Points, in no order, along strands that fork, close into loops and pass close to each other.
Two points are linked if the straight distance between their rows is under 143. Some points are linked to none.
q_575: [  -7   20  -76   -5    3 -114   -7  -24   32   -4  -56   -1   -6    4
   14   -6   -5  -51   -7  -30   27   16   -7    4   26    8    8   16
    2   31  -26    6   46   -6  -22    5   -8  -26  -26]
q_212: [-25  22  46 -48  -5  90  10  18  55 -31  24 -25  12   6  19   8  -4 -47
   6  25 -43 -26  18  -3 -34  -9 -17 -38 -17  23  19  73 -25  14  23 -18
 -16  27  -9]
q_599: [-34  57  -8   5   1 -75   4 -17  39   9 -40 -13  15  -5   5 -22 -20 -63
 -26  -9  23  12 -30  16  -4  23  10   6 -16  10  -8  17  33   9 -23  33
 -34 -36 -33]
q_861: [  4 -15 -28  47 -69 -27  11   7  10  15 -24  -7   9  24 -80 -26  19  29
  15 -27  60  55 -25  24  -2   5  23 -35  19 -21  -4 -35   2 -39  -5 -32
 -14  20   1]
q_333: [-12  41 -12 -25  29 -56  30  19  21  37 -18 -21   1   6 -32  29  -4 -23
   2 -20 -19 -37  -8 -14   9 -12  21  14   1  33 -17  -8  63  78 -58  26
   4 -33 -22]
q_832: [ 47 -15  17  -2   9  33  -9  16   4  19 -20  18  15   6  13  22 -11  37
  29  16   4  12 -23   9   1  -8 -16 -18  31  -2   6 -29 -24  36  -7  -3
   5  21  -1]
q_174: [ 10  16   7 -14 -38  16  -9  12  40  -4   5 -16  33  23 -18   6  16   8
   7   2   5  -9  -7 -24 -47  21  27 -33   8   0   4  44   3  10  10  -1
 -30  39   2]
q_528: [  9  40  61 -15 -29  94  35  35   6  23  -8 -26  24  -8 -21   3 -29  -3
   0  -4 -13   8 -42  35 -17  26 -15 -46  -9   4  32   2 -28  16   5  -6
 -12  40  18]
q_721: [ 17 -35  14 -10  64  21   6   1 -23 -28  48  39  -7 -19  47   8  -5  49
 -12  14 -44 -14  29   4  25 -19  37 -12  11   0  28   0 -69 -35 -11  36
   7 -12  -9]
q_228: [  4 -12 -42 -19  46  -4 -18 -19  -6 -34 -14  25  -8   4  38 -14 -20  -4
  -3   4  20  -9 -10 -36  38  -1 -12  20   3  36 -10  -5  38   7  10  20
  28   5  -9]
q_807: [ 20 -42   9  26 -13  30 -13 -29  -9 -15  -6  64   7  29  13  -3  -9  70
 -14  20  31  46 -27  17  40   5  17 -18  19 -60  14  16 -61 -37  50 -26
   2  11 -13]
q_737: [-37   1 -89 -24  31 -84 -30 -42  -8   6 -54   7  12  -3  17 -42 -17  16
  -3   4  -2  19  38  36   4   8  20  49  20 -13 -38 -44 -12 -12  16 -30
  -2 -62 -55]
q_662: [ -9  -8 -36 -35  25  37 -32  45 -28  -5  43  23   4 -19  10 -50 -15 -12
   3   8 -37 -45  -2 -35  -3   9  16  -9 -15  48  19  30  15 -45  47  35
  25  39  10]
q_200: [ -1 -19  72  19 -12  59  20   5 -35  25  23   0 -20 -32 -33 -29 -19  24
  15  14 -21 -16  11  11 -50 -13 -10  43 -12 -10  -1 -64 -48  24 -21 -16
 -22   0   0]
q_279: [ 10  10 -10  26 -19  31  21  39 -17   6  12 -46 -34   5 -18  18  55 -41
  33 -13 -12   1  42 -23   9 -13 -10  21 -46  -1 -31 -18  77  33 -36   2
  11  11 -21]
q_866: [ 17 -11 -17  -2  -4   8   0   7  18  12  20 -12   5   9  36  51  23 -56
  -6   4 -45 -37  19 -31  14   9 -28  16 -17  38  12  46  25   5  34  -6
  23  -1   2]
q_536: [ 21   8  31   7  53 -53  43  34 -15 -10   2 -16  20  23   9  44  38 -46
  21 -45 -59  23  15 -21 -16  28 -27  -3 -18 -28 -16  -2  18  33 -73  61
  22 -12 -47]
q_742: [ -1   1 -22  13 -51 -31  11 -25  14  25 -48  18 -21  18 -60 -55   9  14
 -11 -21  47  60 -47  31  -2  27  19 -28  29 -45 -13 -26  -2 -26   1 -15
 -14  -9 -42]
q_156: [  8  12 -50 -20  27   1   2 -25  -7 -42  53  -2 -27  14  71  40  37   6
 -10  20 -29 -27  48 -27  28   3  -2 -23 -37  27  23  32  38 -67  29 -13
  25  48  20]
q_90: [-40 -11 -51 -26  12 -21 -34 -14  -9  15 -40  -7   1 -22 -34 -62  -2  12
  -2   6   5   5  -4  22 -20   8  -6  31  11  -3 -42 -50   0  22  14 -23
 -11 -36 -53]
q_477: [  0 -20  -3  43 -44 -15   8 -18 -19  39  -4  31   9  26 -13  -9   3  12
  22  22  44   3 -21 -27 -34  -4  47 -17  27  38  -9 -38  15  20  14  10
 -22  31  -8]
q_409: [ 17 -44 -65 -21  21 -53 -28 -26 -61   9  22  13 -24  -6  -4 -23   2  32
  12  -1   1  -1  17 -32   4 -16  30  41  12  31 -11 -21 -28  -1  19  -2
  20  -1  13]
q_884: [ 12  60  53 -31  19  11  23  25  57  -2 -11  11  14  29  -4  64  21  11
 -15  -9  -5  11   3 -27 -13  -4   7 -18 -22 -22  11  20  74  32 -43  -5
 -23  24 -27]
q_927: [-19  -3  68 -37  44  71  14  24 -22  11  19   1   5 -27  -3  -8 -41 -66
  21   9 -55 -27 -15  17 -31 -29 -57  23 -15  16   0   9 -35  48 -15  18
   2 -14 -11]
q_954: [-40  21 -32 -29   7   0 -39  14  -9  44 -20 -14  27 -27 -29 -54  -1 -36
  16  11 -19 -11 -22   1 -37  23 -14   4  -5  -7 -33 -37  23  16  17   2
   0 -15 -52]
q_98: [ 12 -27 -22  -7   1   0 -36   6  25 -11 -36  10  16 -23   6 -29 -40  19
  34  14  36 -23   1  40   3  -8  18   6  20  41   0   8 -18  -9  25  -3
 -18 -15  51]
q_274: [-40  13  -1   4  21   3   3 -19  19  18   0 -17   1 -20 -55 -17   6   2
 -39 -13  10 -23 -51  52  11 -10   7 -26  29 -13   1  14 -18  31  -6   4
  -4 -56 -13]
q_236: [ 13   4  34  22  35 -15   0  -3 -45  -7  32  -4 -22 -30  31   2  24 -36
  12 -15 -40   3  22 -20  10  -1 -32  47 -23 -21  -3 -26   8   2 -16  38
  25 -24  19]
q_777: [ -7  38 -30 -12  47 -56  36 -23  -7  10 -38 -24 -22  -6 -11  23  -5 -12
 -15 -27   7  -4 -36   3  20  -9   2  -6   2  14 -15 -26  35  65 -71  32
  -4 -21 -45]
q_179: [-47 -32  29  17 -56  23 -22 -14   0 -12   0 -15  15 -18 -44 -37 -10  12
  -5   0  33 -20  -1  20 -36   7   6 -15  12 -33 -12  -1 -39 -19  23 -24
 -26 -20  34]
q_182: [ 10  -7  20 -17  37  14  13  -2 -38  40  46 -19 -18 -29 -30   4  14  21
  34  17 -39 -38 -13  -4  -6 -40 -16  12   3   3 -25 -35 -14  44 -65  24
  18 -10  -8]
q_967: [-37  -8  17 -25   5   8 -49 -29  -2  29 -21  35  24 -19 -23  22 -42  31
 -40  10  10   1 -57  14 -11   2 -28 -23  44 -50  16   1 -18  27  43 -24
 -22  -8  27]
q_242: [-46  18  -7   8 -20 -51  14 -35  40  30 -47  12 -11  -8 -33   0 -22  -4
 -35   0  27  14 -34  57   1 -10  25 -11  45 -36 -14  23 -23   7  -1 -12
 -24 -83 -10]
q_442: [ 21  31 -19  35 -15  -7  24  17  34 -22  -3 -31  -5  25  -1  40  18 -42
 -31 -10  22  23 -14   8  17  12 -18  10 -28  20  28  73  16 -40  38 -23
 -11  23  -8]
q_656: [ 36  19  32  15  38 -26  30  17 -50  48  33 -33 -16 -30 -15  23  13 -13
  35 -14 -56 -12   6  -4   2 -18 -22  41 -30   3 -21 -49   8  33 -50  20
  20 -10 -18]
q_612: [ 15   1 -36 -18 -37 -11   4  17  23  -7  -2 -27 -10  15 -26  14   3 -25
  24 -10  -2 -46  -2 -40 -46   3  22 -11  -2  44  -7  51  43  -6  30  -4
  -2  43  19]
q_994: [  9 -41 -35   1  35 -23 -12 -22 -42  -2  -1  37  -9   4  -1 -41   3  46
  17  12   1  20   6  -9  18 -10  35  22  36  -4 -16 -42 -60   6  13   5
  14 -27 -22]
q_374: [ -2 -43   1   5  -3   6 -40 -28 -29  23 -10  33  16  -9  -1 -27 -40  70
  10  14   4  -5   0   6  -5  -9  28  -3  26 -28   3 -66 -74   6  18 -24
 -32 -18 -23]
q_595: [ 15  30   2  47 -63 -14  23  14  15 -13  -2 -36 -30   8 -50 -20  42  -6
   0 -21  39  51  -9   9   9 -18  22 -23 -20 -32  -3   2  25 -47 -33 -10
 -11  22  -7]
q_132: [-10 -60 -12  -6 -38  29   3  27  -3  21  15  10   7  19  -8   2 -21  22
  29  29  -3 -54  27 -46 -73   7  26 -17  46  55  -4 -20   4   3  16  -6
  -1  57  32]
q_235: [ 12 -57 -31  10 -19   6 -15   1 -41  -9  -4  32 -21   0 -11  -2 -34  54
   4  10  55   5 -19   8  16 -23  -2  11  45   2  12 -36 -24 -31  35 -23
  16  27  46]
q_770: [  9  43  15   5 -25  11  34  14  14 -58   1 -38 -48  -1 -12 -32  24  -8
  -6 -10  21  24  12   1 -11   1   2  17 -16 -18   2   2  37 -56 -19  -1
  25  22  -3]
q_177: [-11 -11 -20  17 -22 -14 -43  19   7  34 -40 -18  27 -20 -21   7 -26  -3
  31  11  24  -3 -23  46 -18   7 -21   2  37  23  -7 -10  -5  30  25  -5
 -19 -14  53]
q_892: [ 11  -6  26 -24   8  30 -24  10  12 -17 -15   4 -20 -39  34 -16 -26 -44
   1  26 -22   4  -6   8  14  -3 -59  25  14 -25  -5  24 -24   1   9  -1
  39 -32  11]
q_828: [  9  39  -5  54 -51 -35 -20 -22  42  56 -26  12  24  24 -20  15  25  -7
 -14   9  57  60 -39 -11  35  -8  10 -29 -39 -48 -14  -7  43  -9 -32 -16
 -24  11 -22]
q_684: [ 12   9 -11 -33   8  35  10  35  -6  31   1  -7  18  11  -3  33   0  12
  18  11 -22 -48   8 -74  14  -6  -3  -9 -10  12 -11  -5  67  26   9   2
  36  40 -22]
q_49: [-92   9  50 -34 -61 106  27  27  -9 -36  33 -35   8   9 -13 -14 -54   2
 -34  19   9 -23  11  53 -34  -8   2 -59  18  13  31  57 -51  -6  26 -30
   9  40  93]
q_508: [-32 -16 -28 -16 -45 -12 -16  -5  37  41 -36 -21  68  25 -54  11   4  48
 -19 -22  28  -2 -29   2 -28  34   3 -71  38 -23  -7 -27   3  46 -23 -35
 -33   9  -7]
q_490: [  7   7 -21   6  30 -20  16 -25 -39 -52  64 -17 -25  17  72  30  45  -1
 -14  -5 -54 -31  71 -54  20  16 -11  -2 -47   2  12  -4  30 -52 -16  25
  53  30  14]
q_850: [ 13  25   4  -1  48  40  29  28   6 -62  30 -22   0  13  24  19  34  38
 -18  -1 -30   3  53  42  -6  13  20   9  -6  42  36   2   3  -9   5   2
  -3  19 -23]
q_405: [-17  -6  -8  25  15 -92 -32 -34 -28   0   1   2 -14 -51  41 -35 -31 -31
  -4 -13 -24  22  30  26  22  24   9  50 -20 -26  -5  -2 -38 -44  38  10
   0 -87   9]
q_974: [  3  18  21 -30  -3  -4 -31  17  51  -9 -48  -4   2  -2  -6  17  29 -14
  14 -22  13  34  20   2 -22  -6 -19  30  -1 -34 -14   9  58  45 -42   1
 -11 -23  18]
q_335: [-13  58  38  22 -16 -36  30   4  25  11 -18 -20  15  -5  11   8   5 -94
 -22 -13  -9  27 -21   1   8  30 -14 -14 -36  -9  -6  16  20  11 -45  40
 -13 -34 -19]
q_822: [ -2   8  26 -33   3  42  -4  31  19  -2  26  -6  21  10  45  35   7 -71
   1  17 -68 -24  26 -32 -21  17 -29  -8 -16  29  31  62 -11   6  26   9
   6  15   2]
q_988: [ -6  13 -23  44  33 -57 -23 -26 -10 -30 -30 -10  13   4  51 -31  -8 -46
  -8 -40 -18  20   5 -19  18  57 -38  46 -39   1  -3 -44  15   3  -4  23
   8 -14 -38]
q_316: [ 51  17  -9   8 -13 -12 -52 -11  -4 -13  -7  -9   2 -13  37  11  -6  -2
   9 -11   6   6   1 -11  10  -6  -9  23 -36  -4  26  13  -4 -25  42 -31
 -27  29  36]
q_146: [ 16  51  94  -4  11  68  93  19   3  12  34 -12   7  44  -6  52  40 -20
  10  13 -46   9  -4  58 -21 -26   2 -54  -7  -6  32  22  12  14 -48   5
 -16  21 -27]
q_545: [ 29  17 -24 -13  44 -59  45 -17 -27  -9  -6  12  23  44  30  20  14   8
  -4 -31 -23  26   3 -85  33  29   1 -18  -4 -21  -5 -28   5  24 -34  26
  41  23 -81]
q_947: [-15 -11  63  -6  -9  62  18  26 -35  17  18   5   5 -49 -16 -51 -35  15
  -5  20 -21   1  11  51  -4   0  10  35 -15 -10  16 -20 -74  -9   7   6
 -14 -31   8]
q_384: [ 20  33  62  18 -12  46  -8 -28   3  14   5  32  -2   5 -16  22  -6  55
 -21  -3  33  19 -44  11  -8  -1   8 -17 -14 -40  30   8   6   9  27 -18
 -53  39  28]
q_154: [-44  -3  27 -30  20  49 -22  28   0  38  12  -1  10 -17  -9   3 -51 -58
  -4  17 -38 -55 -19  27 -16 -13 -22  21   7  48  18  18 -16  53   4   7
   2 -34  35]
q_620: [ 41   3 -21 -33  42  29  12  15   0 -12  42 -18  13  -6  54  14  44  22
  35  23 -59 -24  40 -26  48 -17  -8 -33 -12  21 -11  -5   4 -15 -40  27
  60  20  -4]
q_670: [-35   6  53 -25 -46  84  11  27  -1 -40  25  -9   1 -27   1 -18 -37  -6
 -12  33  -2  -4  32  48  -6  -7  13 -10  -9  11  34  57 -59 -34  34 -14
 -21  12  64]
q_962: [ 25 -32  46  14  20  38   2 -20 -14 -29  30  49  -3  -2  33   7  -6  44
 -18  21 -19   9 -17  19  16 -15  28 -25  14 -39  29  15 -61 -34  15   7
  -8  -9 -21]
q_486: [-54 -23 -43  11 -43 -50  -2 -27  21  23 -71   2  25   8 -36  19 -53  51
 -15 -16  85  17 -24  46 -14  25 -21 -29  68 -16 -23 -35  10  16   9 -53
 -14   3  34]
q_897: [ -1 -74   5  32 -16  66  19  32 -37 -22   0  13 -12   2 -15  -8  -8  70
  -8  18  22 -12  10  35  -5  -2  18 -22  53  15   9 -23 -48 -13  16 -11
   9  27  23]
q_571: [-23  47 -30 -22 -15 -36 -20  15  16  29 -36 -32   3 -13 -31 -32   6 -33
  -3 -18  10  12 -23 -20 -13  25   8  -9 -27 -24 -19 -13  52  16 -29  15
  -9  -6 -53]
q_818: [  5  -3   4   3 -19 -42   7  10   5  -3   2   1  -2 -14  -9 -52  24  -9
   7   3   5  38 -11  27   0   6  25  -2  30 -29 -30  18 -32 -36   2  39
  22 -46   5]
q_349: [ -6 -14 -23  14  -6 -62 -17 -19   0   8 -48  42 -18  -9  -7  -6 -46   3
 -20   2  33  34  -6   8   1  11  -8  66  36 -17   2  19 -21 -40  74 -55
  19 -34  -8]
q_989: [ -3  35  36 -20 -16   6  -5  27  42  22 -41  -4  14  21 -37  46  12   2
  19 -16  26  17   5  -7 -27 -14  -6  -7 -11 -27  -8  -3  74  71 -64 -10
 -39  12  -1]
q_184: [-39 -44  54 -11 -25 100  -5  36 -20 -10  23  22  16 -25   9 -42 -41  24
   4  36   1 -17  27  39  -7 -18  25 -13 -10   2  31  -1 -65 -28  10   4
 -28  -6  45]
q_961: [ 13  -4 -78   6   2 -98  13 -24  44 -46 -29 -14 -17  32   6  11  16 -51
 -16 -45  38   2  16 -22  33  12   1  24 -36  38  -8  37  35 -30 -17  -2
  -8   8 -17]
q_695: [-69 -32 -22 -26 -16   2 -28 -25   4  13 -44   3  12  -3 -37  -3 -56  47
 -38 -11  62 -27 -45  11 -37  18 -38 -31  58 -32 -19  -9  14  23  23 -40
   6   0  40]
q_461: [  6  15 -21  -7   2 -50 -31  -3   8 -28 -26 -15  17 -19 -20 -62 -27 -10
  -2 -28  13  20   3  32 -10  35  17  26 -29 -10  -9  10 -21 -44  53  -3
 -35 -26 -12]
q_965: [-12 -40  17  19 -35  40  27 -13 -16  20  12  11  12  34 -10  20  -3  45
  19  15  29 -42   7 -34 -53   9  35 -54  36  24  -5 -39   9  34 -15  -4
 -22  55  20]
q_553: [  7 -10  30 -13 -20  -1 -23 -17  26  -1 -15  60  19   9  13 -28  -3  33
  -7  32  27  43 -44   7  16  14   9 -27  41 -53   0  32 -20 -56  30   1
  26  13  -2]
q_170: [ -6  17  69 -13  41  71  42  16 -24   6  25  11 -10  -2  -2  12 -24 -32
  -8   7 -38 -36 -30  -9 -33  -5 -19  -7  -2  16  17  21   0  37  -3  20
   6  21 -30]
q_209: [ -7  53  25 -17  40 -20  23 -10  30 -29  18   5  20  26  13  53  26 -11
 -44 -17 -23  -7  15 -51   7  18   0  -1 -24  -1  22  35  65  -1 -18  17
   2  10 -20]
q_577: [  3  11  36 -29  -9  43 -20  13  44 -29 -28   6   3  -7  19   8   1 -40
   5   7   6  31   7  16  -3  -2 -37  22   2 -10  -6  57  17  20   1   7
   2  -9  46]
q_217: [ -3 -23  46 -10  -8  19 -26 -19  -4  16  -5  60  11 -11  -7  30 -38  77
 -36  -1  31   2 -36  12  -3  -6   8 -27  26 -44  40  11 -29  -2  29 -15
 -39  14  57]
q_570: [ 10  11 -37 -26   7   9  -2  -2  40 -39  37 -18 -19   7  52  47  41 -33
 -31   2 -42 -28  27  -6  34   7 -40   1 -33  20  27  63  45 -52  32 -20
  45  19  20]
q_696: [-22 -17  21 -12  -1  86  11  41   0  -8  49  -6 -15 -13  -1 -16  19  12
  10  44 -21 -36  13  27 -11 -24   7 -28  28  30   0  21 -25  -9 -12  22
  40  -9  15]
q_215: [-12  11 -13 -18 -21 -62  16 -12  35   6 -40  21  -6  -9 -30 -26   9   7
 -18 -10  26  46 -35  26  -1  14  38 -22  42 -40 -18   8  -2 -16 -24  22
   7 -53 -40]
q_121: [ 19   7  -8  13  33 -12 -10  -2 -21  -2 -29  28   0   6  38 -36 -27  -7
   2   4  -3  20 -27 -14   8  25 -12  33  -3  18  -4 -39  14  16  12  16
   8   0 -48]
q_367: [ 21  -2 -34  10  19 -66 -10 -39   0 -22  -5  -5   2  15   5   5  54   9
   6 -15  35  49  36 -19  72 -37  12  18 -19 -27 -31 -26   4  -2 -51  -1
  -5 -37  -1]
q_552: [-21  -4  43 -10   5  63   3   7  26   6   7 -18  15  32 -44  47   1  14
 -22 -23  -2 -22 -39  35 -44  -3 -16 -58  47 -24  22  49 -25  52   1  -7
 -20  12  14]
q_158: [  7 -34 -29  42  13 -79 -11 -45  -9 -36  10   9 -14  -8  39 -20  12 -16
  -9 -22  -4   5  40   0  46   9  10  42 -19  -6  -8  -1 -31 -48  32   0
  14 -57   3]
q_482: [ 11  13 -44  33  -6 -33   8 -14  30 -39 -28 -26 -27  16  16  14  14 -72
 -14 -19  38  -5  -5 -10  21   2 -28  29 -33  29 -12  59  41 -13  19  -8
 -10  11  -1]
q_908: [ 47   3  15 -14  31 -13  51 -19   0 -27  -2  11 -29  20  16  25  15  21
  -8 -17 -25  22  -5 -54   4  -7 -14  18  15 -21   7 -20 -15  21 -34  -6
  30  20 -52]
q_718: [ 23  18   5  -7  45 -49  56  10   9   0 -18   0  25  41  22  52  19 -19
   8 -33 -32  23   2 -51  14  21   8 -43 -20 -26  -6 -12  36  30 -80  52
  12  14 -80]
q_124: [-27 -45 -34 -19 -19   8 -10  34  -6   7  25  28  11   7 -20 -49 -36 -11
  16  19   5 -52  -8 -24 -46   9  40  -6  13  64  15  22  -6 -41  50  14
  -2  38  16]
q_494: [ -2  44  25  27  -3 -19  34   8  27  35 -11 -24  25  -4  -5  29  20 -68
  -5  -8 -25   3 -24   7  39 -15 -30 -16 -31 -27   6 -20  25  25 -70  12
  -2 -36 -57]
q_386: [ 41   5 -35  19  28 -58 -14 -37  -8 -18   5 -11 -27   7  29  19   9 -15
  -1 -55 -17  13  56 -39  38  18  -6  71 -50  52  -1 -26  32   3   4  -1
 -11 -11  24]
q_390: [  5  16  19  38  13 -14  37 -17 -18 -50  56 -22 -30  -3  46  27  48 -22
 -19  -1 -29  -7  39 -25  11  -8 -20  13 -38  -7   4   5  11 -19 -21  28
  14  -7  -9]
q_454: [-11   6  22  13 -11  33  -8  19 -20   6  28 -18 -24 -22 -17  -9  41 -45
  -2   2 -13  -4  26   5   7 -15 -29  46 -21  10 -19  -3  48   8  -7   9
  27 -25  34]
q_600: [-53 -35  18  49 -63   6 -35 -10   7   0   1 -25  49   2 -45   6  -9   4
 -18 -18  64  -7   3  25 -37  23 -29 -38  -4 -20 -10   6 -13 -11  36 -56
 -50  -5  61]
q_97: [ -2 -36  21   9  12  37  19  13 -57  56  25  -2  -2 -14 -46 -12  -7  64
  30  22  -6 -37  -7 -12 -36  -7  -1   9   7   9 -27 -74 -14  45 -41  -8
  -2  25  -2]
q_716: [  7   7 -45 -32  22 -41   4  10  -3  59   5 -21  18  -8 -36  20  20   6
  24 -11 -18 -31  16 -16  16 -12   2  41  -7  54 -28 -38  61  62 -31   7
  10 -28  12]
q_143: [-24  -4  29 -12  27  58  17  31   2 -19  54 -21 -16 -10  11   6  46 -46
  -3  21 -39 -30  36  27   2 -20 -23  20 -10  18  -4  36  13   5 -19  22
  35 -28  34]
q_33: [ 47  -2 -52 -25 -10 -13  16  15  17  -2  18 -18   7  16  11 -10  38  21
  30  15 -23  -8  24 -39  32 -13   5 -13   7  11 -16 -27   3 -30 -42   4
  60  19 -10]
q_189: [ 15   8 -41   0  28 -60   7  -2 -45  33  32 -14  -8   5  -4  27  30  -8
   5 -37 -27 -18  47 -46  41   8   4  48 -49  38 -22 -27  60  33   5  15
  21  -4  29]
q_701: [ -2  10 -23 -46  66 -11  33 -28 -14  25 -22  19   1   2 -21  -4 -21  21
  -2 -10   0  -9 -29 -14   9 -23   0  -6  14  11 -27 -57  16  83 -53  15
   4  -7 -72]
q_880: [  6  35  13  62 -50  29   9   8  25 -14   8 -17  -1  23 -20  45  28  -9
 -19   5  45  56  15  25  -5  -4 -17  12 -26  -9  23  56  16 -31  40 -51
 -30  38  29]
q_527: [ 33  43   6  16 -26  24  36  34 -15  -4   6 -52 -38   2 -17 -12  40  14
  20   3  -5   1  20 -34   3  -7  15   9 -36  -7 -17 -37  50  -4 -37  13
  27  43 -26]
q_216: [-13  17  29 -24 -24  79   5  15  33  -7  36  -2  19   8  16   5  -4  -1
  -1  38 -23 -34   3 -20 -52  11  27 -78  -1  19  22  57 -18  -6  23   7
 -22  52  -5]
q_357: [ 17 -11  20 -38  75  44   3   0  16 -32  44  23 -16 -19  40  28   9  41
   0  11 -52 -28  20 -13  30 -43  -2 -31   9  17  20  27 -22  -9 -20  17
  32   6   3]
q_911: [ 24  14 -25  56 -36 -63  -1 -28 -25  44 -18  14 -24  -6  -2 -21 -23   7
  39  11  29  26 -20   3 -25   5  34  18  25  15 -18 -41 -19  -6  12  -3
 -27   5  -9]
q_265: [ 21 -21 -31  36   8 -32   2 -31  -5 -37  27  -8   4  21  36  10  55 -11
 -17   4  13  13  25 -16  47 -13   6  10 -14   3  -9  -4 -11 -30   6  11
   2 -22  -9]
q_277: [ 14   2  30  24 -52  22 -21 -15  -3  21  -2  39  11  -1  23 -23 -19 -15
  13  42  39  32 -56  16   3  18   0 -39  10 -29   3  18 -18 -37  25   5
  -2  16  18]
q_619: [ 11 -39 -27  11  20  74   9  36 -51 -13  57  -4  -5  -3  -7  -7  21  55
  11  42  -1 -27  22  13   7 -25  14 -20  25  37   7 -15 -32 -17   0   4
  17  41   4]
q_284: [  6  18 -43  19 -17 -54 -26 -36  16  27 -24  -2  13   6 -10  19  28  10
   3  -1  60  43 -18 -17  55 -34  11 -19  -9 -31 -23 -25  25  14 -44 -26
 -36 -21  -7]
q_203: [-20  -5  24   2 -31 -12 -20 -33  19 -13 -31  11   3 -27  -9 -51 -56  -6
 -14  -2  31   6 -15  28 -31  16  35   4  -8 -32  -2  17 -52 -30  51 -18
 -47 -35 -10]
q_339: [ 33 -46  -5 -12  41  -3 -43  19 -40 -22  38  47  -9  -5  57  -8  -2  40
  11   3 -45  11  48 -12  12 -14  29  28  -6   5  41  -2 -45 -26  14  24
  -8   1  21]
q_187: [-15  14  10 -29  26 -18 -31  -3 -12  21 -28  18 -22 -46  24  -1 -34 -28
   8   8 -37  14 -14  26 -11   3 -65  43  30 -11  -9  -2  -7  32  17   7
  16 -51   7]
q_840: [ 40 -54 -60 -23  44 -30 -45  -9 -63 -19  32  24 -39   4  57 -15  -2  35
  21 -18 -30  -8  50 -29  42 -14  17  42 -30  27  11 -20 -28 -20  10  15
  17  32  44]
q_191: [ 20 -71 -16  46 -32   1 -16 -20 -19 -20 -20  39 -11  29   9 -11 -28  47
  13  31  64  13  -6  23  26 -21  33  -7  25 -24   0   9 -60 -72  55 -40
   1  -2  11]
q_842: [ 39  15 -17  29  32 -49  -3  -7 -15 -43  -5 -23 -29  26  45  -1  11 -12
   2 -57 -29  30  38 -43  25  35 -29  50 -47  -8   5 -27   7   2   2  -2
  17  12 -32]
q_94: [ 25  31  58  -2  12  13  39  -9   6   2   0  11 -19   5  19  30 -12 -26
  -8 -10 -32 -16 -31 -44 -15  -8 -30   8  -2 -17  17  10  -2  38 -16   2
   8  14 -42]
q_676: [-58 -43  17  -6 -26  84   9  37   8 -12  18 -24  18   5 -24   1 -30  34
 -24  -5  10 -56   5  31 -35   2  -2 -59  44  21  32  31 -51  -4  17 -11
  11  26  66]
q_281: [-33 -17 -35 -26  18   9 -50  16 -13  46 -13  -3  -1 -35  -5   2 -50 -20
  10  17 -24 -36 -25  16 -12   0 -31  31  20  38   5 -11   5  30  28   9
   8 -17  30]
q_779: [ 26   2  18  58 -34 -33  -5 -11 -35  29 -13  38 -18 -16  14 -37 -33   7
  24  20  35  50 -32  36   8   0  24  20  18 -11  13 -19 -27 -38  31  -1
 -12   0  26]
q_420: [  7 -21 -33   3 -13 -29 -35  -3  24 -39 -38 -21  -3 -10 -21 -44  -5 -13
  29 -23  49 -15  12  49   1  -7  24  22 -23  27 -20  20  -3 -49  44 -17
 -26 -32  33]
q_922: [ 24 -24 -49 -29 -31 -16 -10 -10  50   3  -4 -32 -10 -10 -15   4  27   5
  11   1  -4 -28  10 -26   6 -29 -11  -4   9   2 -23  -2  -8  -6 -21 -18
  33 -20   7]
q_48: [  2  49  49  48 -34  43 -14  -4  -7   1  28  12  18  21  -3  28  42  11
 -10  19  35  37  -3   9 -11  -5   6 -23 -31 -21  25   5  33 -18  15 -30
 -47  34  15]

A tip is a point with one link. Name the tips that can be reached along the links from each point below, in the order of the rows.
q_482 | q_737, q_486, q_494
q_974 | q_536, q_209, q_600
q_777 | q_228, q_701

A fork is a point with three links, a tip a point with one. Leave the first point through the second and follow the links. Name the first fork or tip that comes.
q_217; q_384 | q_599
q_490; q_156 | q_612
q_599; q_575 | q_486
q_676; q_49 | q_236
q_121; q_988 | q_701
